Points, in no order, along strands that fork, close into loops and pass close to each other.
Two points are linked if the straight distance between their rows is under 104. Some points are linked to none.
nop: 1 22 66 -6 12 -5 -30 73 19 19 -39 -48 -12 6 -8 7 34 -26 -33 57 56 0 -8
 -7 -7 -22 -20 -4 -30 -12 43 -13 -41 -26 23 12 -60 -58 -11
Vave: -18 28 -22 3 -12 55 26 -8 25 -23 41 2 7 -15 14 54 -45 -58 30 -61 43 9
 -17 11 20 -37 9 -63 -19 34 49 -33 -23 -48 20 5 28 36 -12
lizez: -11 11 69 -17 -14 -4 -29 59 12 -5 -15 -6 4 25 -23 -5 44 -7 7 -11 41 8 13
 -8 -3 -40 -15 -29 -28 18 64 -19 -4 -24 11 3 1 -19 -30
Naf: 5 27 5 10 29 -37 11 19 26 -24 -5 -20 -24 16 -42 29 -13 69 -46 -26 -4 -1
 61 -4 -39 7 -32 54 -18 2 6 -34 -25 -29 23 -53 19 24 -17
levu: 35 19 -20 -24 6 -54 25 5 29 8 11 -66 -5 17 -4 12 17 23 -64 29 -10 -38 45
 -45 -32 4 8 56 -14 -9 -19 -6 -49 -13 7 -37 -35 13 18
sapof: -2 -2 -11 -13 15 2 3 -38 -8 69 6 30 13 24 24 -51 42 -52 46 4 -4 5 -20 8
 31 10 0 -38 43 -31 -5 25 29 10 -15 11 15 8 -14
Sozat: 15 21 -63 -15 12 -36 11 20 26 5 -2 -52 6 2 -20 -5 -17 49 -36 50 -42 -26
 82 -13 -55 24 18 55 -35 7 -37 10 -31 -6 -7 -27 -28 34 32
Zegef: -29 -1 -11 56 56 5 3 13 26 -24 -43 2 -42 3 -11 33 -36 73 -7 -36 15 48 54
 11 -43 37 -16 62 -42 -20 27 -43 -27 -26 3 -26 -8 -3 -20
Semo: -3 -42 33 4 -12 26 14 -24 -33 44 -43 -6 13 1 9 -79 -17 -40 31 4 38 -19
 -44 -5 19 22 -2 -24 21 -75 -6 37 10 42 37 41 -2 -12 2
Fomit: -25 7 1 30 -27 37 19 3 13 -21 17 -4 2 -16 4 73 -44 5 12 -86 39 7 -27 6
 -9 -45 -5 -24 9 43 22 -36 -11 -48 3 3 41 25 4
tiv: -17 43 -17 -3 -1 52 16 -6 28 -3 50 15 21 -2 8 42 -24 -60 42 -47 25 18
 -17 19 30 -35 -4 -64 -11 22 42 -13 -12 -42 12 -4 23 44 -21
zof: -40 8 -45 38 26 51 51 -14 28 -6 17 -3 -12 -27 12 69 -63 -6 32 -71 22 18
 6 19 -25 -29 7 -19 18 29 10 -19 -16 -47 -30 -1 15 32 14
Nure: -46 24 -10 2 20 29 14 8 44 13 20 16 -24 11 6 43 -26 11 36 -45 -1 35 10
 21 -24 -27 -20 -18 8 20 35 0 1 -46 -22 -19 15 30 6
Lepu: 41 6 25 -1 -48 -26 -11 -9 -28 -65 38 20 39 1 -20 42 10 47 -23 -27 -17 -4
 -39 7 40 -9 -13 4 17 55 -41 -23 -7 -17 11 -11 59 35 -47
Susig: 31 3 39 -6 -23 -31 -1 -4 -35 -10 -20 -31 5 30 -14 -39 50 -6 -20 18 9 -45
 -23 -37 26 -8 -17 5 -5 -12 10 -2 -16 16 6 12 9 -22 -27
dopun: -19 -8 70 -50 13 22 -19 65 13 9 -19 4 4 18 -3 -17 26 -65 9 21 60 15 12
 -2 -15 -22 3 -57 -26 -8 58 13 -13 -45 16 25 -82 -31 -14
potap: 47 7 37 -29 -13 -50 1 18 -11 -20 -2 -41 -4 37 -31 -3 63 0 -61 10 8 -48
 30 -21 16 -23 -2 16 1 10 14 -42 -29 -14 22 -35 21 -5 -21
sote: -40 5 -26 61 52 13 0 19 10 -21 -57 0 -31 -13 -25 31 -48 81 -2 -22 -6 23
 55 22 -49 47 -15 59 -34 -7 1 -23 -22 -30 -13 -28 3 38 -4
vut: -30 27 32 -46 13 1 -19 20 39 65 -17 -9 -8 27 20 5 31 -20 27 19 22 14 3
 -12 -22 -16 -16 -18 11 -19 44 14 -19 -29 -14 5 -49 -33 13
Lusil: -18 31 32 0 -14 -7 -9 22 23 -2 9 3 -17 23 -11 22 16 36 10 -28 4 12 -4
 -10 -15 -28 -36 0 -1 22 37 -8 2 -34 -5 -16 26 10 -13
Vopi: 47 -10 -16 3 -23 -37 8 -77 -40 -45 21 12 15 -2 -3 -22 17 -5 -12 11 -46
 -15 -17 -3 25 12 11 30 -27 -19 -30 1 13 68 -3 21 -11 -29 17
nabi: 31 -12 -38 28 -8 16 4 -55 -28 -14 16 0 41 -21 7 -9 13 -16 -10 28 -80 -25
 33 -7 11 5 30 34 -40 7 -50 2 13 77 -21 17 -40 -41 65
Saf: -19 24 -17 25 4 40 31 -6 21 14 36 28 18 -27 6 61 -34 -4 30 -50 3 8 -16
 15 7 -37 -14 -18 38 33 -26 6 11 -52 -23 2 40 62 17
lozi: -14 12 20 -25 -1 13 -1 -13 1 62 -7 18 12 41 19 -41 48 -50 51 3 22 8 -12
 1 11 -10 -8 -43 23 -27 19 25 14 -12 -10 14 -2 0 -20
lida: -26 3 50 -63 20 21 -15 49 34 10 4 9 2 33 -1 -7 20 -63 29 1 49 10 17 4
 -16 -16 -1 -64 -22 -11 70 14 -13 -40 10 11 -66 -18 -14
poz: 1 -20 51 27 -12 45 4 10 -53 21 -60 -42 0 14 9 -70 -11 -39 -17 31 36 -25
 -46 -28 25 5 -11 -8 -5 -49 3 21 -35 35 43 36 -18 -29 -10
Rit: 56 -10 19 -38 -30 -52 5 -26 -35 -49 16 -21 8 45 -25 -7 58 0 -56 0 -14
 -47 9 -14 29 -12 5 14 -1 11 -9 -39 -19 4 19 -20 24 3 -26
Lela: 40 -14 -5 -1 -43 -39 -14 -37 -41 -55 36 46 18 -13 12 5 15 25 1 0 -11 24
 -72 12 37 17 9 6 16 21 -49 9 35 16 -6 14 39 18 -45
reva: 28 32 10 -8 24 -51 9 25 44 15 -5 -51 -16 11 -16 27 11 39 -60 25 12 -25
 54 -32 -33 -4 -20 61 -14 -17 9 -15 -45 -28 17 -38 -14 -7 -3
bas: -8 -8 43 -21 -10 22 2 -2 -13 50 -25 4 17 39 11 -55 44 -54 38 2 44 1 -18
 -6 8 -14 -4 -42 8 -32 23 23 6 -12 3 28 -21 -13 -30
bifen: -23 25 39 -29 13 -13 -26 46 54 25 -18 -7 -23 19 -2 27 16 6 8 6 42 14 17
 -8 -29 -20 -27 -4 -18 -13 67 0 -20 -25 -2 -4 -41 -41 0
roliz: -40 -4 -8 28 17 19 1 26 41 -29 -4 5 -54 4 1 50 -43 38 12 -62 34 48 12 10
 -40 -9 -11 2 -24 13 65 -38 -21 -31 -6 -23 3 -6 -14
Movub: -47 11 -25 28 20 23 15 26 15 0 -18 8 -24 -13 -19 35 -49 64 20 -27 -19 15
 26 19 -41 -2 -22 17 11 31 -19 6 9 -45 -32 -21 24 50 25
fetul: 48 -4 20 -12 -7 -27 13 -7 -17 -15 -11 -73 -13 29 -1 -4 41 -41 -80 31 10
 -63 -8 -45 20 -12 14 25 -8 -18 -1 -23 -50 8 17 -21 -23 -4 1
panen: 2 28 -2 20 -16 29 14 -21 11 8 41 38 43 -32 15 65 -16 -23 19 -48 28 4 -47
 16 31 -39 -2 -24 32 25 -26 -3 22 -50 -2 15 55 56 -7
nozap: 47 4 21 -11 -20 -28 11 -15 -30 -20 -14 -54 -2 26 -11 -23 45 -22 -54 21 5
 -62 -15 -46 31 -8 -4 21 -10 -16 0 -8 -37 25 11 -2 -8 -17 -10
zamus: 23 -37 -9 3 -15 -30 -10 -65 -20 -21 -2 21 17 -42 -1 -22 -44 -14 18 -5
 -10 -7 -30 37 29 32 12 8 -10 -56 -17 33 52 111 20 30 -8 -44 34
bedis: 16 -27 -51 -3 -5 17 8 -19 -5 3 44 71 4 -42 24 -2 9 -14 15 23 -43 19 -26
 24 38 19 15 -11 71 32 -81 17 69 -7 -25 2 18 38 6
tekis: -5 14 -10 8 -20 2 5 7 -2 -7 31 40 4 -10 -3 25 -11 40 17 -13 -36 12 -23
 -1 2 -13 -24 1 38 40 -48 18 32 -37 -32 -1 31 55 15
Dodof: -48 -6 -54 -25 22 6 -28 47 23 52 -24 -25 2 -16 4 -7 -20 74 -11 65 -57
 -14 79 -21 -50 26 17 13 0 25 -34 22 4 -13 -21 -20 0 -6 43
zepi: 6 -42 -20 -8 11 -7 8 -47 -18 56 -4 29 6 -12 16 -69 -9 -50 42 -3 13 -13
 -31 17 33 46 19 -31 47 -69 -18 33 42 70 18 25 19 -2 8
domu: 4 -24 -22 -8 14 -4 6 -45 -19 65 6 37 11 4 19 -65 23 -54 47 2 0 1 -25 15
 38 29 17 -34 52 -46 -14 29 37 41 -2 15 25 6 -8
kuvi: 26 -9 -62 15 29 9 7 -35 -8 30 48 66 11 -59 21 -9 8 -55 17 22 -13 25 -33
 48 65 39 31 -22 85 8 -59 15 60 26 -8 -8 36 31 -46
dofeb: 24 -33 -33 5 -21 -36 -5 -50 -26 -32 37 65 -3 -40 34 -7 -10 -19 16 3 11
 35 -77 40 25 38 40 -3 40 -5 -46 29 68 43 0 15 35 19 -42
sonif: -8 26 15 -10 -17 27 -6 -4 7 22 23 28 21 30 10 2 29 -38 34 -31 23 21 -32
 13 18 -33 -4 -45 3 6 27 7 26 -37 -1 2 39 40 -36
begof: 6 -1 41 27 -6 39 -6 2 -44 17 -50 -55 -7 16 21 -42 -19 -39 -31 39 16 -33
 -53 -39 33 12 -10 6 -15 -44 3 22 -56 53 26 16 -27 -19 0
busov: -42 12 -40 38 29 50 43 -5 26 6 11 12 0 -36 -4 60 -58 2 37 -54 3 3 17 25
 -15 -29 -6 -17 36 39 -22 -2 1 -50 -35 -5 24 50 29
Rinu: 13 -38 5 -2 -25 -25 2 -32 -38 -1 4 29 14 3 9 -61 9 -14 26 -11 29 -1 -62
 9 18 27 19 -16 18 -46 -9 34 52 46 19 35 43 -1 -39
fuzit: -30 -1 -32 42 -1 39 44 -14 9 -21 7 -15 -11 -29 13 71 -66 -3 20 -94 49 6
 -10 7 -31 -31 15 -15 10 38 20 -37 -22 -49 -14 6 19 18 8
gakes: -41 -10 -27 5 18 34 17 15 44 -31 18 4 -50 3 16 51 -56 -6 18 -63 42 38 1
 14 -31 -13 5 -32 -17 17 77 -29 -27 -36 -4 -17 -1 9 -13
dibud: -48 21 -19 -32 43 30 6 9 63 17 25 14 -34 22 9 38 -26 -19 38 -35 9 41 27
 25 -22 -12 -8 -35 -3 4 67 1 -22 -31 -15 -20 -13 7 4
Dof: 25 -45 -26 25 3 37 -31 -59 -19 19 -6 23 45 -57 15 -5 -29 -15 -10 10 -63
 -11 24 8 34 11 29 9 -21 -18 -43 20 44 102 -12 16 -33 -72 76
beke: 43 -12 0 -5 -33 -48 2 -59 -48 -50 15 7 11 15 -7 -32 24 5 -11 5 -22 -25
 -36 -12 33 13 3 16 -10 -19 -18 4 11 56 7 21 13 -23 -15
Vubo: -13 26 -55 -3 22 -19 -7 34 17 8 -24 -26 -6 -6 -28 0 -35 75 -19 46 -41
 -16 83 -1 -54 35 2 45 -30 10 -33 15 -12 -11 -10 -31 -7 37 24
Mefug: 1 9 71 -11 -15 0 -16 41 -9 18 -34 -20 4 29 -12 -34 55 -22 1 17 46 -5 -6
 -24 2 -30 -17 -21 -17 -7 40 0 -9 -20 1 16 -22 -33 -27
fupu: 13 -49 -38 16 -4 22 -21 -58 -26 -18 18 65 12 -55 19 -17 -6 -10 8 21 -64
 18 14 30 15 38 35 14 -2 3 -56 0 87 84 1 17 -14 -60 49
fatef: -46 -11 -26 70 24 33 33 8 -5 -23 -41 -11 -16 -37 -10 54 -67 54 25 -68 24
 11 8 18 -55 13 4 25 6 29 -15 -22 -14 -45 -38 -5 9 40 9
Kif: -10 35 -4 2 -7 -25 9 16 3 -9 8 2 -14 8 -22 12 -9 69 -3 0 -42 2 16 -12
 -27 -1 -32 30 3 30 -22 7 1 -27 -19 -23 18 33 10
Kunog: 37 -20 -6 -1 -39 -52 -7 -53 -44 -59 31 35 13 -1 7 -19 19 17 2 1 -17 12
 -60 12 33 25 8 9 4 -1 -31 8 37 41 2 17 34 -4 -37
bak: 31 18 -39 -16 -29 -49 28 -42 -23 -48 43 -16 20 28 -20 1 27 17 -36 18 -69
 -13 31 0 -19 5 12 39 -34 29 -56 -24 -3 -3 0 -4 -24 30 27
zab: -26 25 35 -18 15 27 -29 28 13 80 -40 -49 -14 16 42 4 21 -35 0 58 19 7
 -35 -27 -10 1 -3 -2 30 -25 23 17 -51 -3 -8 13 -64 -44 26
kem: -10 -1 78 -30 12 -4 -33 90 21 -1 -36 -19 -7 1 -18 0 28 -35 -11 36 63 11
 12 1 -11 -28 -6 -30 -43 2 58 -9 -26 -33 21 17 -69 -48 -5
rike: 13 -47 -11 -9 -8 -23 -3 -48 -20 11 -6 28 6 -30 12 -49 -30 -23 32 -9 6
 -15 -46 20 28 39 17 -12 18 -67 -15 38 47 92 19 26 6 -21 29
vem: 1 -10 6 -3 -9 3 -10 -28 -28 45 -32 -9 -3 2 34 -47 7 -20 11 23 -19 -32
 -41 -40 29 14 0 -2 18 -37 -10 33 -14 51 -18 17 -18 -27 41
gubi: -34 7 -34 24 8 21 7 33 -4 -17 -10 14 -10 -29 -33 27 -58 65 16 -4 -36 -6
 27 21 -35 7 -25 9 17 49 -61 18 21 -41 -33 -12 21 62 37
Nili: -72 4 -37 -19 62 37 2 15 50 52 -24 16 -29 -4 1 23 -31 41 16 9 -36 36 70
 26 -38 -4 -1 -3 25 12 8 11 7 -48 -28 -24 9 8 35
lub: -34 22 15 -40 29 11 -24 16 38 92 -32 -28 -9 10 37 5 21 -17 13 45 3 11 -2
 -18 -19 -5 1 -4 40 -18 24 18 -39 -19 -23 5 -56 -41 40
Vud: -40 6 -62 -3 29 4 -31 46 16 26 -44 -12 -8 -16 -19 -2 -43 83 -11 56 -46
 -10 88 8 -52 38 11 27 -24 17 -29 22 1 -18 -18 -24 6 19 30
reneg: 20 -42 -23 25 6 45 -29 -40 -20 23 -15 -10 38 -46 29 -9 -33 -16 -15 16
 -72 -24 0 -21 47 4 29 -9 -12 -10 -38 27 2 94 -22 6 -45 -53 82
daned: -51 -17 -29 75 42 36 20 9 3 -30 -58 -4 -29 -27 -10 43 -51 65 22 -49 13
 33 23 24 -52 36 2 42 -15 10 3 -33 -19 -41 -33 -15 -8 35 -5
Sekoz: 21 31 -42 -18 -13 -48 21 -11 -12 -48 25 -26 5 21 -42 9 -7 43 -39 10 -58
 -12 48 10 -39 13 -3 35 -25 40 -61 -20 -9 -23 6 -26 -9 56 20
rir: 15 30 37 10 5 -2 -8 24 -4 33 -28 -65 -14 14 22 -8 28 -19 -37 56 13 -38
 -30 -52 6 -1 -15 27 1 -24 14 7 -63 13 0 -3 -39 -31 1
Sefub: 16 15 -12 5 -13 9 4 -29 -11 23 31 54 31 -7 23 4 15 -40 23 -16 20 23 -62
 28 43 -2 15 -30 38 -3 -21 25 48 -21 0 8 56 52 -54
pode: -17 -1 55 -11 -6 -1 -36 74 25 -31 -6 -4 -17 11 -25 16 18 -1 1 -29 43 23
 30 5 -10 -36 -7 -31 -40 30 85 -43 -14 -17 18 -10 13 -19 -22
diget: 13 -35 23 2 -22 -1 0 -27 -43 9 -34 -10 8 0 6 -68 -12 -21 17 3 25 -33 -53
 -15 29 20 -4 -6 6 -64 -5 34 8 60 24 39 6 -26 1
deda: 37 -28 4 3 -25 -25 1 -64 -32 -36 -7 -9 23 -16 -12 -34 -28 -14 -4 -6 0
 -29 -40 14 42 22 1 9 -22 -57 -12 24 12 95 29 34 -4 -41 16
vozud: 6 -57 -50 5 -11 24 -12 -42 -26 -22 28 74 -1 -47 25 -16 4 -12 12 31 -65
 28 0 31 22 41 35 6 22 21 -70 -3 94 53 -8 13 -11 -33 32
gel: -40 31 0 -65 49 20 -9 22 62 22 34 13 -11 31 5 17 -10 -52 46 -11 19 22 34
 19 -8 -2 -9 -59 -4 -13 77 10 -32 -25 -2 -12 -39 -2 -7
Gem: -5 22 12 16 -33 39 6 -11 9 -12 31 23 33 -17 11 65 -20 -21 15 -67 42 5
 -48 11 22 -44 3 -33 12 34 9 -27 6 -54 13 14 60 42 -11
Zuzak: 11 -32 73 12 -20 17 2 32 -55 4 -59 -27 15 14 -24 -79 40 -36 -11 24 48
 -10 -12 -18 21 -27 -1 -16 -6 -21 12 3 -14 4 27 38 -7 -39 -39
bop: 35 2 13 1 -47 -26 -11 -16 -30 -50 38 35 30 -13 1 31 7 40 -8 -18 -14 11
 -61 5 35 -6 -10 1 21 40 -50 -2 21 -15 -5 4 48 36 -40
fot: 25 11 -45 16 15 8 9 -35 -7 38 42 61 22 -39 24 -4 17 -53 25 9 -1 27 -43
 45 56 20 20 -24 68 -2 -42 22 50 6 -7 -3 48 44 -51
milel: -1 -44 25 1 -6 25 23 -22 -31 49 -27 11 25 16 3 -87 6 -53 40 -5 52 -1 -25
 12 7 14 11 -39 25 -68 5 36 23 15 36 42 6 -11 -32
Kosup: -13 28 52 -8 10 17 -29 53 12 52 -41 -46 -14 17 25 6 22 -32 -14 62 43 6
 -34 -18 -12 -7 -13 -4 -4 -21 35 7 -49 -16 11 18 -71 -52 2
lofi: -28 16 -44 0 8 48 31 3 32 -34 42 -6 -26 -14 21 52 -66 -48 24 -60 43 14
 -8 7 -5 -19 14 -57 -15 32 65 -28 -43 -43 7 -8 8 21 -17
Mar: -61 10 -24 13 39 21 7 24 31 24 -27 13 -35 -6 -11 29 -43 61 21 -8 -26 28
 48 16 -47 4 -16 22 4 12 2 11 6 -42 -29 -24 14 25 26
zigu: 44 9 -26 -10 -28 -42 24 -62 -35 -46 38 -9 18 18 -7 -11 31 -2 -27 15 -62
 -21 7 -10 6 5 12 38 -29 9 -42 -14 -2 34 -6 8 -19 -8 25
tik: -35 -3 -8 43 35 10 2 22 32 -30 -24 3 -51 3 -8 45 -42 59 0 -54 25 50 32
 11 -45 13 -15 32 -34 0 52 -40 -21 -27 -2 -26 -1 -10 -18
laril: -4 14 43 -6 23 -27 -28 57 57 2 -21 -21 -27 8 -19 36 9 20 -20 6 52 10 38
 -1 -21 -15 -33 11 -37 -18 68 -26 -30 -23 22 -9 -27 -58 -8
Buze: 22 -43 -67 -1 16 24 6 -28 -7 6 50 74 0 -64 24 -7 6 -42 8 34 -42 21 -17
 38 56 41 38 -18 81 27 -79 5 83 17 -7 -5 14 18 -13
legug: 9 -44 60 25 -23 37 16 12 -59 2 -66 -35 9 1 -19 -87 -3 -36 -18 25 46 -18
 -31 -17 19 -9 -6 -12 -3 -44 4 9 -19 26 52 42 -3 -36 -29
Ridul: -2 25 43 6 -21 -11 -17 39 6 -24 7 -3 -6 19 -26 25 18 36 -11 -37 12 5 7
 -4 -3 -33 -30 -2 -8 38 42 -34 -10 -26 12 -22 47 7 -31
vig: 18 14 -9 -9 -33 -31 -3 -18 -25 -12 25 26 -2 12 10 -18 25 31 10 12 -47 -3
 -29 -22 12 6 -16 14 13 15 -33 15 25 10 -27 4 15 14 6
Zim: 7 12 10 -2 -30 0 -10 -11 -11 13 23 44 20 16 14 -3 31 -9 23 -24 13 18 -58
 8 28 -16 -3 -23 25 6 -5 17 40 -25 -6 12 52 41 -43
Kav: 13 -19 82 2 -21 5 -12 50 -46 -3 -54 -22 23 12 -37 -61 55 -32 -10 19 42
 -3 7 -12 20 -39 2 -17 -15 2 26 -13 -13 -7 17 26 2 -31 -45
guget: 23 8 -63 -10 -5 -25 26 0 14 -3 20 -64 21 1 -5 -3 9 11 -32 49 -55 -36 63
 -23 -46 15 41 45 -38 19 -41 0 -30 15 -16 -13 -51 18 56
dibem: 18 -37 -5 -3 -25 -35 -1 -34 -33 -21 23 40 12 -12 15 -42 -6 -14 20 -11 32
 20 -73 33 18 34 35 -14 27 -28 -19 31 63 51 25 24 56 7 -52
dal: -8 -23 16 24 33 -19 -24 58 40 -53 -10 -4 -53 2 -15 38 -20 34 -16 -40 50
 38 51 17 -23 -1 -12 5 -45 6 86 -67 -32 -7 28 -23 -1 -46 -27
pupu: 38 6 34 -12 -34 -45 -8 -2 -37 -31 4 -9 13 34 -21 -30 54 11 -25 1 -2 -30
 -18 -21 29 -10 -11 6 0 7 5 -14 -3 10 11 0 35 -9 -45
faz: -13 36 -3 15 12 -25 10 23 12 -19 -4 -9 -18 5 -36 24 -27 78 -15 -17 -25 1
 35 -7 -39 6 -36 44 -12 23 -9 -8 -12 -29 -7 -35 22 33 3
zezaf: 6 4 -22 -3 -14 3 7 -14 -2 11 42 58 9 -19 18 14 7 5 21 -2 -30 18 -38 10
 24 -7 -7 -9 54 29 -57 20 50 -24 -29 5 38 57 3
kepo: 23 19 -8 -23 -10 -49 23 -8 -8 -58 30 -18 6 29 -48 22 -3 52 -52 -17 -44
 -14 31 8 -22 8 -15 31 -9 37 -46 -33 -17 -34 18 -44 11 53 -1
Feba: 13 -15 -15 -5 -12 -4 -7 -33 -28 26 -8 4 2 -16 32 -42 5 -5 11 24 -53 -34
 -18 -42 28 14 11 3 12 -17 -25 27 7 65 -31 13 -19 -31 54
Kebif: -59 -13 -42 -34 39 12 -24 35 35 78 -23 -20 -1 -13 15 -9 -8 57 -10 54 -53
 -4 71 -20 -41 7 17 -1 28 18 -22 19 6 -27 -28 -17 0 -16 51
kuga: -73 -5 -37 -35 63 25 -17 27 48 77 -28 -1 -12 -9 10 9 -23 49 2 33 -42 24
 81 11 -42 6 10 2 25 9 0 15 4 -44 -21 -20 1 -9 38
kanar: 20 30 49 -10 -7 -42 -9 31 6 -3 -10 -39 -6 25 -27 -4 50 14 -32 13 16 -32
 20 -29 2 -25 -31 16 -12 6 33 -24 -28 -17 11 -21 6 -19 -27
Davu: -9 35 11 -15 -12 -25 -4 14 13 21 8 4 -14 21 -2 1 16 48 8 6 -26 0 1 -25
 -19 -12 -34 17 9 17 4 16 4 -19 -26 -16 16 8 10
vinev: 5 24 29 11 12 -29 -3 35 22 -32 3 -21 -22 18 -39 34 3 56 -32 -37 9 -1 42
 0 -25 -13 -34 26 -15 21 39 -47 -24 -24 23 -46 34 3 -28
Rozog: 25 2 17 21 -2 30 2 -17 -35 -8 -28 -64 -5 18 18 -20 -20 -47 -58 35 -1 -44
 -47 -35 45 5 1 13 -22 -39 3 18 -61 62 23 1 -29 -5 6
kepi: 8 -25 22 -7 -24 -1 6 -13 -29 25 -7 24 27 25 7 -69 30 -34 32 -10 41 5 -41
 5 12 4 14 -30 20 -40 4 26 43 8 15 31 39 7 -52
Reda: -21 34 6 -19 -3 40 0 6 30 12 36 21 21 26 7 17 8 -50 40 -41 20 27 -10 15
 16 -32 -5 -62 -14 16 51 -3 10 -38 3 -3 17 39 -30
Rago: 29 -6 -45 27 -9 13 21 -52 -19 -20 27 -26 51 0 -2 5 23 -31 -26 28 -76 -36
 54 4 -21 -1 49 46 -49 16 -54 -11 -2 49 -18 18 -44 -7 69
fak: 29 26 25 2 32 -44 -5 39 53 18 -14 -50 -15 8 -12 39 18 24 -63 27 40 -18
 51 -19 -23 -10 -25 49 -21 -29 27 -24 -52 -27 26 -28 -23 -31 -12
kes: -34 5 26 -65 34 15 -16 57 56 -8 26 17 -18 24 2 11 -7 -51 23 -10 51 10 30
 5 -19 -5 2 -60 -23 -13 91 5 -23 -31 13 3 -51 -9 -10
vekal: 20 36 36 -5 2 -28 -4 24 9 24 -18 -56 -11 16 -1 0 42 2 -36 42 19 -35 -3
 -44 -2 -11 -24 27 -5 -12 19 -5 -44 -5 5 -9 -25 -27 -7
Tapi: 23 -42 -36 11 -21 -28 -7 -57 -22 -49 41 67 -13 -51 30 -1 -14 -16 19 15
 -14 49 -58 48 19 36 41 9 33 6 -58 18 76 58 -3 16 12 0 -17
vas: 36 19 4 -11 -33 -41 8 -13 -24 -65 40 5 15 19 -34 24 13 53 -30 -13 -43 -4
 -6 2 12 -1 -21 21 3 47 -47 -23 -12 -21 5 -22 27 39 -22
nefi: 11 -55 -27 21 3 30 -34 -61 -9 4 2 52 31 -66 7 2 -24 -14 -5 6 -53 12 34
 37 16 24 36 13 -8 -11 -49 8 89 103 12 15 -16 -84 59
zel: 24 -34 -40 12 -22 -13 -5 -53 -32 -47 38 72 -4 -39 22 -11 5 1 21 22 -44
 41 -36 32 20 31 24 17 22 17 -65 10 71 48 -15 19 2 -6 10
kida: -3 -32 57 -12 -11 38 9 12 -30 36 -42 1 20 33 -2 -72 31 -68 24 7 58 12 -6
 -8 -2 -25 4 -51 -5 -33 21 22 3 -21 22 39 -39 -26 -38
Namig: -22 23 -40 22 12 -4 1 34 -8 -33 -21 -5 -9 -17 -50 14 -56 79 -5 12 -45
 -12 46 25 -44 28 -21 27 -12 43 -56 9 3 -28 -21 -25 11 60 25
mepeb: 28 -22 15 0 -29 -22 2 -34 -44 -17 -17 -8 9 7 -2 -59 6 -9 3 5 9 -38 -48
 -20 36 16 -5 8 -2 -47 -5 22 8 64 14 30 7 -27 -10
diso: -32 30 11 1 -5 10 2 15 31 13 17 18 -17 22 1 31 -3 18 26 -39 2 27 -9 3
 -17 -32 -30 -14 11 18 32 3 11 -40 -20 -14 28 29 1
duvav: -28 -32 21 -8 3 6 -30 83 30 -53 10 0 -39 -5 -7 24 -24 -6 3 -45 56 35 24
 9 -21 -21 14 -43 -45 33 97 -56 -27 -12 22 -10 11 -14 -15
gobik: 5 19 23 3 -7 4 -10 -1 -17 39 -33 -41 -9 10 31 -26 20 -15 -4 42 -7 -33
 -39 -53 13 5 -7 14 12 -26 6 21 -46 26 -18 10 -32 -28 20
dizu: 43 11 -11 -16 -4 -41 27 -13 6 -8 12 -71 -6 20 6 7 31 -8 -67 29 -15 -47
 12 -53 -7 -3 16 48 -16 -11 -12 -12 -51 4 0 -27 -43 7 23
Rutu: 20 -10 -34 -1 -13 -1 -2 -34 -24 4 10 2 17 -17 26 -32 9 4 1 34 -79 -26 8
 -34 18 16 20 19 -11 5 -40 11 11 64 -31 12 -33 -35 63
muber: -1 -11 34 6 36 -30 -29 67 52 -33 -14 -8 -38 -1 -23 35 -8 24 -27 -16 56
 23 61 14 -20 -8 -22 7 -51 -12 79 -53 -36 -9 34 -13 -13 -61 -16
pem: 27 -2 -54 12 -11 0 28 -31 -3 -13 27 -54 38 3 3 3 18 -20 -29 38 -67 -41
 49 -19 -25 4 50 42 -45 13 -44 -7 -24 37 -21 3 -57 7 72

A fork is a point with three links, a tip a point with one. Leave the first point through the second and follow the links. Name the first fork or tip that comes.
Reda / sonif | tekis
zel / vozud | reneg
lub / vut | dal
domu / zepi | mepeb

How many points has the smallest loop of links through each point below? Write - if it is on no loop.
Lusil | 7
Saf | 7
lofi | -
kepo | 11
potap | -
gel | -

Name the points in between on the shortest way along the links from the first point to the second, in order.
zab / vinev | Kosup, nop, kem, dopun, lida, kes, gel, dibud, Nure, diso, Lusil, Ridul
kepo / dibem | Sekoz, bak, zigu, Vopi, beke, mepeb, diget, Semo, milel, kepi, Rinu
zezaf / roliz | bedis, Buze, kuvi, fot, Sefub, Zim, sonif, Reda, tiv, Vave, lofi, gakes
Kebif / Rago | Dodof, Vud, Vubo, Sozat, guget, pem
